A landscape with many valleys, sampled at points; each row gives a point and its height.
From any point a ball takes the steepest step (drop divided by distance) to one of its 2 nearest points. It stops when none of these is lower. Distance is the straight distance between rows; heights are no part of it.
Dibuv: [114 113 148 150 181  68 157 195 166 182 155 127 146 117 145  82 138 195
  98 119 123 128 110 194 175 166 184 101 140 117 128 101  99  58 161 121
 115 150 152 143 123 117 132 108 157 175 111 127 118 120  92 106 156 143
 107 153 116 134 138 152 158 111 182 111 155 184 125 178 173 185 113 156
 133 132]  (h 589)
remal: [ 77 109 142 115 118 200 106 105 148 128  76 144 116 119 111 113 123 139
 175 169 118 142 123 103 133 109 106 174 125 113 103  90  84 119 139  70
 165  93  82 144 156 125 143 113  76  35 140 122 123 131  97  96  92 113
 157  43  96 140 120 131  91 153 146 138 127 142 127 139 127 118  97  83
  91 109]  (h 339)
Lasa: [141 123 157 156 134  72 137 141 176 153 171 101 174  37 147  81 141 196
  88  59 110 100  76 167 142 113 178 107 139 162 116 154 135  78 122 100
  99 101 198 138 135 148 124  81 186 182 117  90 107 166  86 119 135 137
 118 121  92 172 131 131 149 135 124 128 124 158 116 179 158 197 108 186
 128 121]  (h 188)
vap: [139 123 126 152 109  68 131 140 123 127 170 162 158 107 115  77 133 154
 112 126 140 138 155 180 151 137 185  96 141 148 136 104  90  79  95 123
 127 170 165 113 162 130 147  90 180 216 151 158 146 163 186 124  90 104
 102 162 139 117 147  63 151 119 105  97 134 173 175 103 145 207 137 122
 135  76]  (h 175)
mevek: [120 141 171 168 133 210 105 128 143 170  82  98  87 117 135 110 124 121
 114 136 107 142 119  76 169 101 103 148 157  89 130 124 140 179 127 129
  88  57  96 189 133 148 130 123 120  90 129  86  45 106  71  85 103 147
 171 127 132 105  90  99  85 139  94 155 174 136 120 134 137  87 106 162
 135 119]  (h 98)
zar: [122  98 138 129 180  51 114 209 182 146 138 129 131 131 130  85 133 141
 124 123 133 145  86 167 157 138 162  96 138 140 136 121  95  71 175 127
 118 142 134 137 133 119 117 119 144 174 129 124 125  75  89 117 163 150
 125 142 167 122 175 139 150  96 208 103 119 164 121 165 161 138 149 173
 133 143]  (h 600)
kov: [157 103 142 126 172 137 148 127 131 114 104 194  84 196  70 101 133 109
 155 160 162 135 140  95 150 141 106  99  89 115 127  66  97 183 147 152
 168 178  96 135 135  96 123 189 136  99 101 133  91  75 125  82  87  86
 139 115 125 129 137 122 145 104 159 136 131 113 143  90 132  96 102  80
 147 111]  (h 463)
fileb: [135 134 108 160 130 131 165  78  75 123 155  94 100 118 193 166 133  91
 111 117 118 107 174 151 115 148 119 131 127  94 149 139 157 152 119 180
  99 140 128 117  83 151 108 169 168 164  85 145 113 144 165 172 172 128
 127 183 120 104 114 135 132 139  81 131 144  99 121 128 138 104  95  97
 124 140]  (h 473)
pefo: [154 125 118 111 124 129  95 160 128 126 104 113 120 189 113 164  67 150
 140  98  96 139  87 130 153 126 182 109 110 137 113 133 127  93 144  99
  77 115 108 115 127  95 109 179 107 125 150 132 102 168 124  99 150 139
 170 132 120 106 106 177 127 142 117 177 141  70 131  97  82  67 216 149
 141 157]  (h 431)
Vopiz: [124 138 159 147 129  71 105 198 127 168 154 131 113 134 169 163 142 169
  91 125 110 112 134 187 107 182 180  93 124 188 127 143 115  69 176 124
  90 153 116  97 161 104 145 136  94 144 147 129 190 103 138 177 191 142
 143 152 195 101 159 148 128 114 153 102 130 145 132 147 130  99 146 125
 116 173]  (h 583)
nuz: [111 126  95 112 151  81 126 179 125 124 137  78 135 164 151 151 132 146
 138 132 109 127 126 183 120 194 139 140 113  98 138 110  96  41 161 134
 116 142 136  85  71 126 146 140 108 172 103 173 146 139 153 160 188 151
 134 147 151  85 171 163 141  99 166  84 115 158 121 147 119 136 170 164
 103 148]  (h 554)
gimu: [142 184 103 111 106 176 197  42  84 130 153 103 192 132 119 201 117 117
 151 145 113  87 189 121  99 139 120 169 148  81 149 138 140 157 123  96
 114 144 115 135  73 145 146 111 113  57 111 148 147 169 162 135 129 138
 107 145  80 134  97 167 150 176  94 158 106 107  80 141 125 152  62  79
 117  99]  (h 451)
togem: [102 169 140 157 102 141 135  90 111 132 148  90 134  97 138 159 154 117
 112 140 156 102 161 118 106 125  86 166 158 136 123 173 143 174  81 148
 159 119 155 124 125 156 174  89 125 114  91 116 141 143 141 154 112 121
 115 106 122 114 121  77  98 152  99 122 126 149 119 132 144 148  77 109
  91 117]  (h 183)
zimib: [ 96 134 197 150 126 166 148 109 137  96 105 157  75 180 150 145 137 158
 154 174 125 134 123  97 125 153  70 109  98 127 109 149  98 155 148 178
 178 142 119 155 146 121 173 149  71  79  73  95 117  83 121 103 110 105
 114  69 139 100 128  91  66 120 160 133 118 155 126 126 108  96 117  97
  98 101]  (h 343)
Tazus: [146 148 134 157 159 148 187 115 102 162 171 129 159 131 190 185 138 183
 110 135  59 103 165 144 105 199 167 119 116 100 135 134 147 129 173 100
  76 129 109 124  89 131 129 146  94  99  82 133 130 152 128 134 179 155
 145 164  87 126  89 217 140 145 105 151 144 108  84 169 129 113  72  99
 116 180]  (h 618)
tas: [117 146 168 176 115 194 104 131 151 191 120 112 116 115 146 118 111 163
 100 120  90 128 147 116 177 113 170 150 176 125 137 144 145 154 126 102
  81  78 110 146 163 154 146 139 114  79 130  78  97 148  94 103  89 145
 173 145  95 122  67  99 110 164  93 175 181 141 139 136 143 130  89 137
 128  99]  (h 179)
Muvi: [104 150 121 156 103 128 112 101 146 120 147  61 151  73 147 110 158 110
  95 107 169 112 116 104 114  86  72 174 163 122 121 176 169 135  67 150
 158 103 175 149 121 164 147  45 153 161 111 111 126 144 113 162 111 124
  99  95 131 136 132  73 112 150 109  97  96 158 115 152 140 161 102 171
 115 120]  (h 122)
pip: [108 112 148 138 145 156 101 160 142 137  90 163 104 158 100 119 133 156
 168 160 107 140 111  98 138 145 135 121 119 142  97 121  92 136 166  91
 129 123  74 136 156 107 131 157  78  60 133 106 115  88  86  99 114 127
 157  87 147 123 117 143 104 137 160 143 144 119 130 133 138  87 110  95
 111 117]  (h 373)
gisar: [125 153  72  91 120  89  95 109  93 122 142 120 159  87 113 161 150  97
 136 115 152 121 136 103  72 110 108 156 130 177 126 148 114 164 117 109
 149 126 139  85 128 134 125 117 139 119 159 155 185 133 152 162 154 114
 126 132 141 160 150 144 148 131 110  98  95 105 108 116 138 132 124 106
 119 181]  (h 609)
tizi: [159 105 110  39 121 117 144 117 109  77 118 113 168  99 111  94  95  77
 157  82 118 155  63 124 112  80  83 122 127 120 141 141 160 120  94 146
 174 121 174 114 110 141  37 102 167 165 149 162 125 126 110 150 135 128
  67 107 104 181 159 162 148 100 164 123  70 107 116 158  85 175 158 149
 164  58]  (h 270)
Depo: [137 116  99  72 115 116 122  89 126 120 104 160 151 147  84 127  93 117
 139 130 173 135 125 135 163 106 151 130  98 113 112  64  69 119 116  70
 121 153 109 104 142  84 138 136 121 125 167 156 124 176 171  67  82 107
 152 132  86 149 130 165 179 138 112 135 149 104 133  84 117 122 169 110
 146 194]  (h 210)
duzed: [148 135 156 139 124 204 121  88 131 151  72 122  81 123 115 120 133  90
 118 133 142 139 118  39 154  86  99 132 128 115 139 117 157 219 117 137
 106  87 100 185 145 140 122 128 142  98 140 112  46  95  89  69  89 138
 168 135 126 130 102 111 110 115 102 168 170 107 132 107 145  85 105 146
 138 135]  (h 162)
Sukod: [135 157 117 139  88 116 121  86  88 160 144 155 129 135 140 195 133 135
 118 134 103 129 181 129  88 153 174  95 127 197 123 157 139 158 140 113
  80 131 103  72 167 101 161 147 117 113 147 161 203 153 199 169 145 129
 158 162 143 105 103 156 143 143  70 156 162  62 134  97 123  87 139  65
 123 170]  (h 611)
dom: [137 120 147 130  98 160  92 164 128 141  95 143  77 165 104 130 110 120
 150 131 127 145 128  92 143  96 132 110 164 174 116 151 161 145 106 157
 139 139 104 144 189 131 129 148 115 107 158 114 137 102 123 121 105 117
 136 109 178 111 103  77  85 129 128 160 145 109 155 101 110 105 154 116
 142  72]  (h 275)
kude: [130 136 109 135 126  83 116 146 114 120 157 130 111 100 128  79 158  86
 143 117 164 124 139 142 108 101 107 128 145 170 152 125 154 121 100 174
 171 148 158 123 136 154 108 102 174 204 125 142 144  95 145 180 132 108
  99 135 167 126 163  52 128 102 137  75 105 158 159 110 149 173 143 140
 137 113]  (h 247)
Meku: [132 120 140 150  98 101 153 135 128 135 147 153 139 165 133 119 118 160
 109 148 132 125 192 190 173 152 181 107 145 118 145 105  99  90 102 150
 127 173 151  98 138 128 178 130 121 174 136 148 159 168 200 124  80 100
 110 147 138  93 125  65 131 141 115 117 151 182 175  94 124 176 152 115
 124  73]  (h 229)
Vozo: [142 128 121  96  87 140 157  39 122 122 118 151 165 126 108 162  97 137
 125 123 148 117 148 121 161 114 162 144 110 108 127  95  90 136 108  65
 118 157 130 112 107  97 163 129 121 118 144 146 116 193 186  60  76 125
 119 129  75 162 122 163 166 152  87 165 138 117 124  96 107 150 132 109
 137 171]  (h 249)
Lipu: [133 137 191 130 102 148 149 117 124  99 118 156  76 227 142 167 124 129
 135 165 139 129 131 113 135 151  93  92 113 128 127 146 129 134 135 201
 155 152 125 146 143  90 176 164  96 122  96  99 136 118 164 132 115 105
 125 112 158  84 116  85  85 118 141 131 145 125 152  80  82  85 182 107
 119 109]  (h 310)
situd: [153 129 141 142 152 177 173  89  78 104 131 172 109 189 114 186 142  96
 169 167  89 108 144  81  75 199  87 103  76 101 136 144 175 177 163 142
 136 123  72 136  69 109 121 143  85  81  93 118 116 110 147 117 159 151
 117 143 116 111  97 193 113  97 105 167 119  55 108 102 114  44 112  59
 138  78]  (h 406)
biz: [176  85 122  93 139 114 183 146 106 121 133 153 121 117 127  94 105  93
 159  89 104 123 122 163 129 111 149  60 129 116 170 115 168 112 133 166
 150 129 134 119 135 141  23 183 208 182 136 134  94 101 121 163 144 104
  91 144 125 140 141 109 155 124 153 163 145 106 170 128  89 166 144 106
 175  53]  (h 356)
feg: [ 95  94 103  86 155  96  80 171 161  89 107 109 138 139 115 120 126 119
 149 150 136 160  75 129 129 127  86 172 114 106 102 130  87 103 147  91
 110 110 139 106  98 119 114 120  84 132 129 132 137 116  94 132 145 161
 143 107 124 137 162 182 140 103 177 101 102 126 106 167 137 111 160 178
 115 164]  (h 523)
pas: [129 101 121 139 130  73  97 176 195 125 115 158 171  90 100  43 125 150
 129 113 160 150  86 157 190  72 164 101 138 154 114 116  98  83 105 103
 134 137 144 149 192 123 126  66 162 175 166 113 119 133  95  73  72 109
 133 106 151 152 142  84 129 126 144 117 123 154 145 115 154 168 151 177
 154 115]  (h 141)
Gid: [124 122 158 142 109 137 153 121 123 131 124 156 101 191 120 135 116 139
 123 170 146 128 174 162 165 149 133 114 124 106 136  95  94 114 126 163
 150 168 122 118 131 103 183 166 102 137 105 136 141 148 178 117  82 101
 113 120 125  97 119  84 107 141 124 126 158 160 164  79 106 137 157  98
 120 107]  (h 271)
Mut: [127 107 125 140 163  24  99 183 181 158 150 160 150 100 143  71 164 119
 106 130 167 143 100 172 135 125 159 105 126 184 127 117 107  78 169 126
 105 135 143 148 164 116 118  85 164 190 144 133 135  85 115 131 158 134
 128 148 183 125 180 110 163  83 172  75 115 184 129 139 165 140 149 199
 141 188]  (h 610)
Vaf: [143 143  83 109 126  98 118 135  56 107 138 146  77 125 133 162 151  74
 158 122 120 100 181 126  48 150 107 100 115 182 151 132 148 164 145 169
 141 148 122  70 125 123 127 174 147 157 144 153 183  86 177 201 183 114
 139 160 174 124 147 118 127  98 118  96 112  89 156  90 129 103 125  55
 128 134]  (h 592)
rulis: [155 107  95  90 141  90 104 141 139 146 125 183 145 117  88 101 114 125
 108 131 161 163 112 113 146  99 168 100  99 157 123  86  94 161 134  95
 105 152 110 131 185  92 104 150 165 115 178 154 140 134 126  93 109 110
 157 151 124 152 130 162 189 139 126 118 147 118 132 113 127 123 142 131
 172 214]  (h 140)
demal: [112 151 135 144 123  83 108 190 115 152 159 114 123 135 160 154 158 126
 108 117 123 101 169 184 102 173 163 122 141 171 135 139 120  71 147 142
 112 140 119  82 145 136 152 125 101 168 135 147 194 114 167 211 179 129
 130 162 198  98 161  96 132 124 147  92 126 150 154 129 136 135 138 120
  93 131]  (h 572)
fotiv: [161 119 131 112 111 128 114 175 104 136 115 144  94 172 106 133 103 124
 147 121 106 135 147 150 137 130 161  97 156 153 135 147 147 116 109 160
 146 157 114 115 168 130 121 177 129 124 156 133 159 122 154 152 132 107
 111 142 170 120 121  86 117 129 131 143 144 109 172  96 102 133 156  95
 155  58]  (h 305)
Zir: [171 114  99  44 141 107 147 139 104  79 123 154 172 140  74 113  92 120
 171 101 110 151  95 153 124 117 135 109 112 106 142 114 103  85  98 128
 177 159 147 100 104 132  81 141 144 130 149 161 135 153 142 131 138 119
  75 124 107 151 158 158 164 114 163 117  70 120 135 113  72 186 157 115
 156  48]  (h 306)
Vabe: [126 121 161 179 114 160  93 172 159 179 116 143  91 147 126  97 112 149
 115 136 117 151 156 125 185 108 173 114 175 160 131 140 160 138 121 149
  98 116  91 142 206 137 127 166 123 106 159 110 130 112 107 112  78 140
 171 157 150 103  85  64 107 147 120 171 183 130 168 113 131 111 119 129
 132  82]  (h 235)
puzor: [128 122 145 166 119 148 107 110 162 118  96 100 119 113 133 159 137 126
 120 139 160 128  90  89 142 106  95 157 104 134 124 129 124 158 130  92
 105  72 114 151 108 114 149 117 109 130 119  84  89 129  95 104 111 149
 171 106 142 134 128 132 105 135 105 147 153 126 109 125 146  84 152 181
  88 211]  (h 195)
sapaf: [158 120 157 145 145 182 184  84  88 123 118 193  97 238  95 162 133 109
 150 174 131 110 157 101 118 193 103  95  77  90 144 103 135 166 172 144
 145 148  70 120  80  79 162 169  90  79  82 111 111 107 165 104 120 127
 131 130 105 105 104 161 129 100 106 167 145  72 136  75 102  53 127  53
 140 112]  (h 428)
kala: [116 152 110 132 146  85 101 180  90 122 156 125  93 121 136 141 173  79
 136 123 131 100 173 144  60 165 115 117 119 162 154 128 128 124 161 176
 139 143 114  74 113 130 151 149 114 168 139 158 189  84 166 222 187 124
 138 163 185 113 168  94 126  87 147  65 110 141 149 117 144 120 140  97
 115 137]  (h 584)
gez: [148  93 116  88 119 100 144 111 119  91 147  95 146  73 163 100 109  85
 147  72 122 127  68 123 109  92  85 122 128 125 144 159 169 136 122 161
 152 108 173 120 105 151  45 123 196 196 112 143  99 119  92 166 161 132
  74 113 119 150 165 137 128 115 145 115  91 114 121 159 112 163 145 160
 143  94]  (h 237)
zub: [ 81  93 121  75 140 141  98 139 161  70  79 138 120 140  98  95 132  98
 154 163 141 179  82  96 127  99  55 184 101  83  99 102  88 141 126  84
 141 112 135 124 102 128  99 110  83  98 133 121 126 110  87 106 110 133
 135  71 103 174 152 181 134 109 165 103  92 123 113 166 136 110 131 143
 117 130]  (h 508)
finis: [ 92 125 119 131 125 164 110 135 170 144  92  98 153  79 127  74 138 126
 109 120 148 144 106 104 184  91 112 189 142  81 116  98 124 133 107  93
 132  78 105 171 127 148 124 103 132 111 143 105 105 137  67  87  82 145
 138 115 101 169 115 116 118 155 119 134 135 157 113 159 160 146  97 174
 133 158]  (h 272)
les: [129 129 102 105 138 141  94 164 147 135 107  97 154 146 109 132  73 156
 115  93 106 153  98 138 175 102 192 130 137 123 114 112 121  81 120 103
  78 105 119 132 135 114  96 151 115 105 184 124 115 181 111  97 125 145
 162 142 107 139  97 165 137 154 124 158 156 109 128 127 102 121 186 170
 143 166]  (h 450)
zema: [159 122 153 156 179 168 185 106 108 127 117 180  78 192 107 111 148 115
 138 175 127 120 170 109 154 179  87  87  98  84 147  78 137 188 153 178
 153 152  76 145 104  91 146 191 124  96  75 120  87  82 140  91 111 115
 131 140 106 111 113 111 133 105 137 160 148 115 137 114 131  90  58  66
 142  97]  (h 447)
bukas: [ 94 171 163 155 124 154 152  75 103 105 134 127  97 127 150 145 164 123
 128 166 153 117 158 100 105 142  46 144 123 119 132 151 128 182 116 195
 189 136 140 147 120 131 180 114 109 106  71 114 128  96 149 135 110 109
 111 105 133 101 125  73  85 115 127  99 124 159 114 129 136 124  84  96
  92 118]  (h 228)
Dadun: [133  99 115 125 150  96 120 134 144 108 142  73 123  88 174 117 122  94
 127  89 119 132  86 126 125 112  96 138 140 113 129 164 159 134 137 146
 116 101 147 137  91 161  64 128 180 177 107 134  94 104  85 166 179 156
 104 134 132 144 156 149 129 108 155 108 105 117 104 178 148 116 133 187
 136 140]  (h 194)
pim: [136 103 146 128 140 130 105 181 136 122 110 158  98 216  95 149  97 158
 150 133  84 141  86 105 131 163 174  82 103 142 101 134 109 124 174  97
  93 121  91 118 139  75 116 176  75  90 143 105 113 100 101 101 130 141
 175 103 138  99 114 188 134 134 142 161 136  75 122 113 124  52 180 115
 129 135]  (h 404)
rusi: [ 87 151  67 116 121 111  84 117 130 142 129 112 163  74 114 119 173 109
 104 145 178 130 133 113 108 106 101 187 139 153 111 122 120 146 118 101
 130 113 122 112 131 135 139  93 132 119 164 132 180 133 130 149 122 133
 143 130 126 156 140 124 151 140 109  93 126 135 114 129 153 140 121 144
 123 212]  (h 617)
nim: [104 119 108 126 162  96 154 142 137 150 155  99 161 100 136  81 144 147
 115 116 127 123 108 153 170 145 124 149 142  67 126  94 116  89 128 126
 129 129 150 149  82 132 117 113 162 171  97 149  99 144 100 127 148 139
  85 156  86 149 140 147 154 131 147  94 129 154  99 176 174 187  94 171
 131 139]  (h 578)
girov: [137 106 123 137 139 132  97 138 169 114 100  81 114  98 132 129 129 101
 116 111 122 142  70  70 125  82  93 141 132 131 117 160 152 170 129 117
 101  76 122 154 110 151  93 129 140 140 140 108  86 102  73 117 144 155
 144 114 150 159 134 143 111 110 138 132 121 110 101 167 149  85 135 195
 128 176]  (h 121)
sabi: [ 92 125  96  84 104 121 116 120 120  98 112 134 165 111  87 102 125 127
 146 126 157 129 136 135 117 104 109 160 139 116 111 103  84  96  86 122
 182 159 154 115 135 125 165  85 123 114 146 152 153 158 143 115  80  87
  92  92 120 138 160  88 121 135 136  90  88 161 129 102 139 189 141 112
 141  89]  (h 178)
zin: [126 133 189 170 162  94 123 198 150 181 148 120 108 112 170 146 143 195
  72 124 110 112 117 174 112 171 180  97 134 171 124 146 132  81 195 130
  76 140 125 129 141  95 134 143  86 114 127  91 158  84  79 146 189 173
 146 145 158 109 144 171 129 108 176 129 137 158 109 188 158  86 117 150
 116 191]  (h 594)
Zaz: [172 117 139 161 127 146 194  61 105 135 163 143 119 137 174 151 110 116
 104 115 102 102 176 156 134 146 144 108 120  88 156 129 156 155 129 151
  98 149 124 125  99 145 103 179 177 154  86 139  94 150 167 134 145 125
 111 190  79 124 108 143 151 138  88 171 145  99 130 123 121 127  79  98
 146 112]  (h 458)
Tez: [127 116 143 150  91 119 163  55 155 122 133 142 155 117 130 144 125 186
 115 148 148 108 151 146 164 137 147 149 118 116 106  99  83 112 110  63
 118 133 166 116 115  99 199  93 109 138 115 130 107 204 163  64  56 116
 123  93  80 138 127 129 125 157  85 131 150 173 126 107 145 167 134 132
  95 170]  (h 189)
Mir: [112 164  96 127 157 139 154 102  88 143 165  83 171  89 171 175 157 135
 117 136 110 120 147 129  85 174 113 157 125  95 126 133 125 130 165 103
  95 119 121 127  71 137 123 124 107  84  98 157 153 149 125 170 186 155
 135 153 108 133 115 210 161 141 117 107 129 117  59 176 144 119  61 112
 102 199]  (h 628)
gek: [171 117 181 134 135 166 166 124 140 118 149 140 110 157 142 154  85 136
 125 105  63 116 115 116 114 129 133  86 124 118 135 178 167 174 141 148
 142 135 124 161 122 150 103 173 138 100 104  97  61 114 109 110 140 128
  99 138  99 144 103 135  94 134 131 176 116 106 126 121  84 118 121 123
 157  60]  (h 423)
neb: [120 127 170 177  99 193 104 112 199 132  84 116 104 133 135 147 116 122
 114 150 170 124 108 107 159  80 107 154 118 126 124 120 131 139 127  86
  97  48 111 182 144 109 161 100 103 123 136  68  71 141 113  96  63 154
 195  84 151 112  99  90  84 144  96 165 172 144 141  96 127  82 187 204
  90 184]  (h 246)
sepiz: [129 102  86  84 148  68  86 150 142  81 118  87 133 143 139 147 106 120
 154 118 120 166  65 151 112 148 109 154  87 122 121 135  99  85 143 116
 106 124 156  82  91 121 111 145 108 164 109 161 139 136 128 131 188 159
 143 122 140 117 169 208 157  96 159  99  83 118  98 153 100 110 187 189
 117 162]  (h 537)
dasef: [131 166 116 134 140 179 181  62  62 111 146 134 158 152 117 199 146 108
 167 174  91  97 168 101  77 184  87 138 117  97 144 139 144 169 162 112
 127 127  84 129  65 128 150 118  70  57  90 129 146 134 159 143 149 147
 113 141  99 122  94 180 113 133 102 150 117  83  89 117 126  92  64  55
 118  91]  (h 430)
ditu: [101 161  72 112 149 130 124 138  90 166 165  76 164  83 159 130 152 119
 108 121 115 130 140 159 105 150 140 153 169  79 130 119 150 100 146 138
 102 119 113 128  93 156  88 131 146  98 139 161 175 134 123 198 209 155
 117 177 117 132 109 178 174 135 132  94 134 124  87 176 141 139  86 130
 140 164]  (h 633)
Zofu: [121 156  97 133  89 125 102  86 104 152 130 132 140 123 134 181 119 146
 112 135 129 142 147 131 123 131 166 125 129 163 115 128 121 136 128  86
  79 120 105  94 152  97 152 138 118 113 160 147 168 165 179 139 122 132
 164 151 122 110 108 159 153 157  79 147 174  91 121 101 116  99 155 119
 109 203]  (h 620)
Tebe: [116 159  76  72  86 127 124 128  92  98 140  65 140 137 117 138 103 105
 134  95 158 125 144 145  93 107 119 145 184 112 144 173 166  95  58 182
 166 131 181 114 122 168 115  97 156 153 153 155 169 150 156 199 139 120
  91 120 154  95 145  86 134 143 136 110  92 145 146 113  82 165 174 146
 130  70]  (h 265)
belup: [125 142 130 155 136 162 112 121 160 166 111 115 149  58 131 101 135 155
  90 101 120 132 109  98 158  93 151 150 142 132 131 127 138 169 118  80
  99  76 122 166 148 156 120 120 149  89 154  90 107 139  80  97 108 138
 149 139 102 181  96 131 133 164 111 153 159 144 117 159 154 146  82 166
 136 159]  (h 236)
tib: [109  97 130  93 145 163 103 125 145  86  52 175  89 162  83  89 146  86
 166 176 145 166  83  46 118  96  69 160  91 118 100  79 104 182 142 103
 148 136 103 139 130 127  90 119  98  75 144 128  98  62  72  74 100 106
 161  66 125 153 141 154 129  89 162 114  97  98 132 160 142  84 108 103
 113 119]  (h 493)
Zodil: [126 165  63 102 122 124 129 101  56 112 133 108 125 101 109 164 136  74
 146 119 140 111 175 112  63 108  93 149 141 156 140 145 161 175 106 151
 156 141 144  98 107 138 106 137 155 122 148 162 176 117 166 181 155 116
 117 146 135 141 129 130 131 119 110 117 106  87 127 104 130 127 103  77
 123 126]  (h 601)
Nivom: [167 130 152 119 114 157 184  74 119 113 147 126 144 126 149 169  88 129
 116  97  92 100 131 128 121 115 129 121 120 101 144 167 157 158 114 138
 139 147 149 142 104 152 111 147 155 117  90 119  77 163 143 119 141 121
  79 145  76 157 112 142 114 148 104 167 104 115 114 121  86 151 111 124
 144  82]  (h 440)
Velum: [165 121 189 159 152 168 160 127 149 110 166 173 122 143 143 169 125 160
 144 144  37 103 127  81  85 173 145  88  93 160 125 192 168 190 175 111
 134 124  87 148 131 137 129 153  86  73  97  84  77  89  90  95 153 143
 122 112 127 141 104 165  68 120 126 190 106  97 114 129 123  74  88  85
 135  66]  (h 398)
voko: [135 161  93 128 120 110 124 111  59 154 153 165 103 133 132 168 160 101
 136 129 126 116 197 123  53 174 137  79 100 172 147 116 136 152 156 151
  99 138  90  72 145  96 150 166 118 120 146 166 207 107 206 189 169 129
 153 177 157  94 119 147 149 121  76 115 157  62 136  93 134  95 126  48
 136 168]  (h 602)
vurol: [129 129 204 157 139 196 156  96 124  95 117 165 103 165 142 172 140 152
 151 173  82 126 116  69  97 167  95 102  86 137 119 183 136 186 156 137
 161 119 105 151 129 129 165 132  61  62  87  93  89  76 102  92 140 132
 118  78 130 110 112 137  66 108 125 174 118 117 108 129 107  65  94  82
 113  65]  (h 372)
Mapag: [103 115 104 134 109 130  94 142 181 113 121  78 165 109 126  81 128  99
 108 111 183 144  92 120 155  71  86 165 156 112 112 150 165  85  75 143
 147  97 165 177 133 154 111  44 139 181 140 113 120 143 107 139 103 148
 107 107 144 143 128  74 104 130 127 107 103 147 135 137 119 155 161 220
 143 133]  (h 181)
vib: [127 135 174 166 163 124 158 178 119 196 157 116 117 135 189 150 137 203
  68 122  83 122 142 183 114 197 185  98 118 130 122 123 149  85 193 129
  60 134 116 126 110 109 138 144  96 116  99 129 146 123  95 153 196 172
 144 163 127 104 109 211 139 126 142 136 156 139 101 196 140  96 104 126
 118 214]  (h 605)
Ser: [121 153  95  95  95  93 134 117  96 104 142 154 162  99  81  76 131 128
 138 108 155 115 151 160 123 120 151 119 152 135 141  96  96  78  74 132
 163 176 174 105 153 132 168  85 170 179 152 166 159 157 177 133  91  84
  93 126 132 123 157  56 143 130 103  91 104 170 151  81 135 229 147 107
 155  54]  (h 113)
lipap: [158 120 184 177 116 112 139 125 187 143 160  96 137  78 156 118  99 198
  83  56  90 102 110 161 149 100 188 114 131 160 132 165 132 118 107 106
  87 103 206 142 129 161 149 108 153 162 108  74  82 182 113  86  97 124
 127 125  81 151 105 102 116 153  89 154 124 162 142 146 140 176 139 185
 123 102]  (h 116)
Guzot: [137 116 176 198 111 129 146  95 177 140 149 126 140 101 156 133 136 191
  82 129 131 108 143 142 170 131 159 147 115 129 118 129 113 133 109  86
  98 118 182 131 123 128 186 111 120 160  97  96  96 189 138  73  69 124
 137 104  86 129 104 104 112 160  87 149 152 188 136 131 159 162 115 158
  92 149]  (h 120)
rinom: [ 90 131  93  74 111 134  94 150 117  88 101 106 131 150  90 112 108 105
 152 128 159 150 121 135 112  94  85 161 157 111 112 131 124  82  79 163
 179 143 150 117 139 139 130  99 107 121 157 140 174 135 141 147 105 108
 102  94 153 105 146  86 109 122 167  86  87 150 150 104  85 164 189 133
 132  86]  (h 225)
peku: [177 106 105  76 133 104 130 165  95 110 126 133 118 146 111 126  91 116
 163  97 100 138 110 152 129 124 168  84 137 137 150 138 140  99 117 150
 151 147 125 109 134 141  74 178 158 151 159 139 139 131 135 169 162 112
  97 146 154 139 149 133 139 121 153 137 116 101 156 116  86 145 163 111
 156  68]  (h 332)
Zuf: [145 119 117 143 112  93  79 137 165 138 118 164 142  85 104  96 128 140
 112 127 164 152 126 120 163  80 164 119 129 174 115 122 106 151 103  86
 127 138 119 136 210 120 130 126 155 128 180 127 141 145 124  78  68 108
 147 125 144 148 128  99 149 144 127 125 153 142 144 103 147 138 129 142
 156 161]  (h 56)
mov: [121 105  97 126 125  73 105 164 159 111 137 125 161 109 112  49 145 104
 137 115 168 141  91 152 152  90 117 125 143 152 131 118 137  66 109 148
 157 137 166 148 139 135 117  51 169 213 136 135 122 126 120 134 114 124
 102 126 170 130 171  56 125 107 136  90  94 152 157 113 141 184 166 192
 142 107]  (h 203)
zonu: [100 165  79 119 120 140 119 115 108 172 153  86 175  51 132 105 156 117
  97 111 142 130 135 133 109 103 132 171 184 117 127 139 156 143 105 118
 137 106 128 129 129 165  82 103 163 105 168 140 171 134 102 174 159 140
 120 158 108 167 101 136 174 153 115 107 123 131  99 168 157 162  70 137
 138 154]  (h 625)
kenos: [116 164  98 119  95 127 141 118  85 117 146 115  99 118 136 113 135  69
 125 112 166 116 175 145  89  90 103 149 171 134 157 148 198 141  52 206
 179 141 175 129 141 153 103 100 191 182 139 138 166 113 174 195 119 103
 106 149 143 102 127  45 125 130 114 106 113 142 163  99 110 178 135 118
 134  98]  (h 278)
fuzo: [130 103 148  96 129 169 110 129 133  95  59 190  63 199  71 105 117 103
 175 159 158 150  98  72 134  86  99 121  95 124 102  80 106 146 128 144
 181 168 118 145 172 111 106 145 112  68 143 125 103  87 101  66  88  77
 145  74 130 118 130 119 124 106 177 127 106  91 151 110  88  89 147  83
 143  89]  (h 478)
fiv: [108 133 116 141 142  88 132 149 130 139 159  70 145 131 161 139 145 144
 116 125 136 108 132 164 141 177 122 156 143  92 125 117 113  69 133 137
 111 132 150 114  69 140 140 115 121 173  78 148 124 152 129 151 157 150
 113 147 128 105 148 150 134 125 142  87 135 156 102 161 145 140 136 172
  92 162]  (h 566)
Fopap: [ 72 104 134 126 115 197 109 103 179 121  64 118 117  87 123  82 128 123
 145 158 153 132 110  83 165  83  85 195 112  96 110  89  94 116 117  90
 168  77 103 173 145 143 147  81 104  75 133 103 109 129  83  79  72 118
 155  52 108 142 137 113  83 153 141 142 131 165 129 149 136 123 100 135
 104 138]  (h 309)

For each start below, name the point where the ball stops.
fileb => Ser
ditu => demal
Zir => girov
zimib => Ser
Sukod => demal
nuz => situd
Mir => demal
fuzo => situd

Call two points neighbours if one is among the 2 nearest of the other. Go from one point of each pair to the other, from neighbour to neighbour, staying as low as possible. Name the highest point that can't be avoided.
lipap and Ser => kenos
Zuf and lipap => Vozo
mevek and girov => puzor
Muvi and Zuf => mov
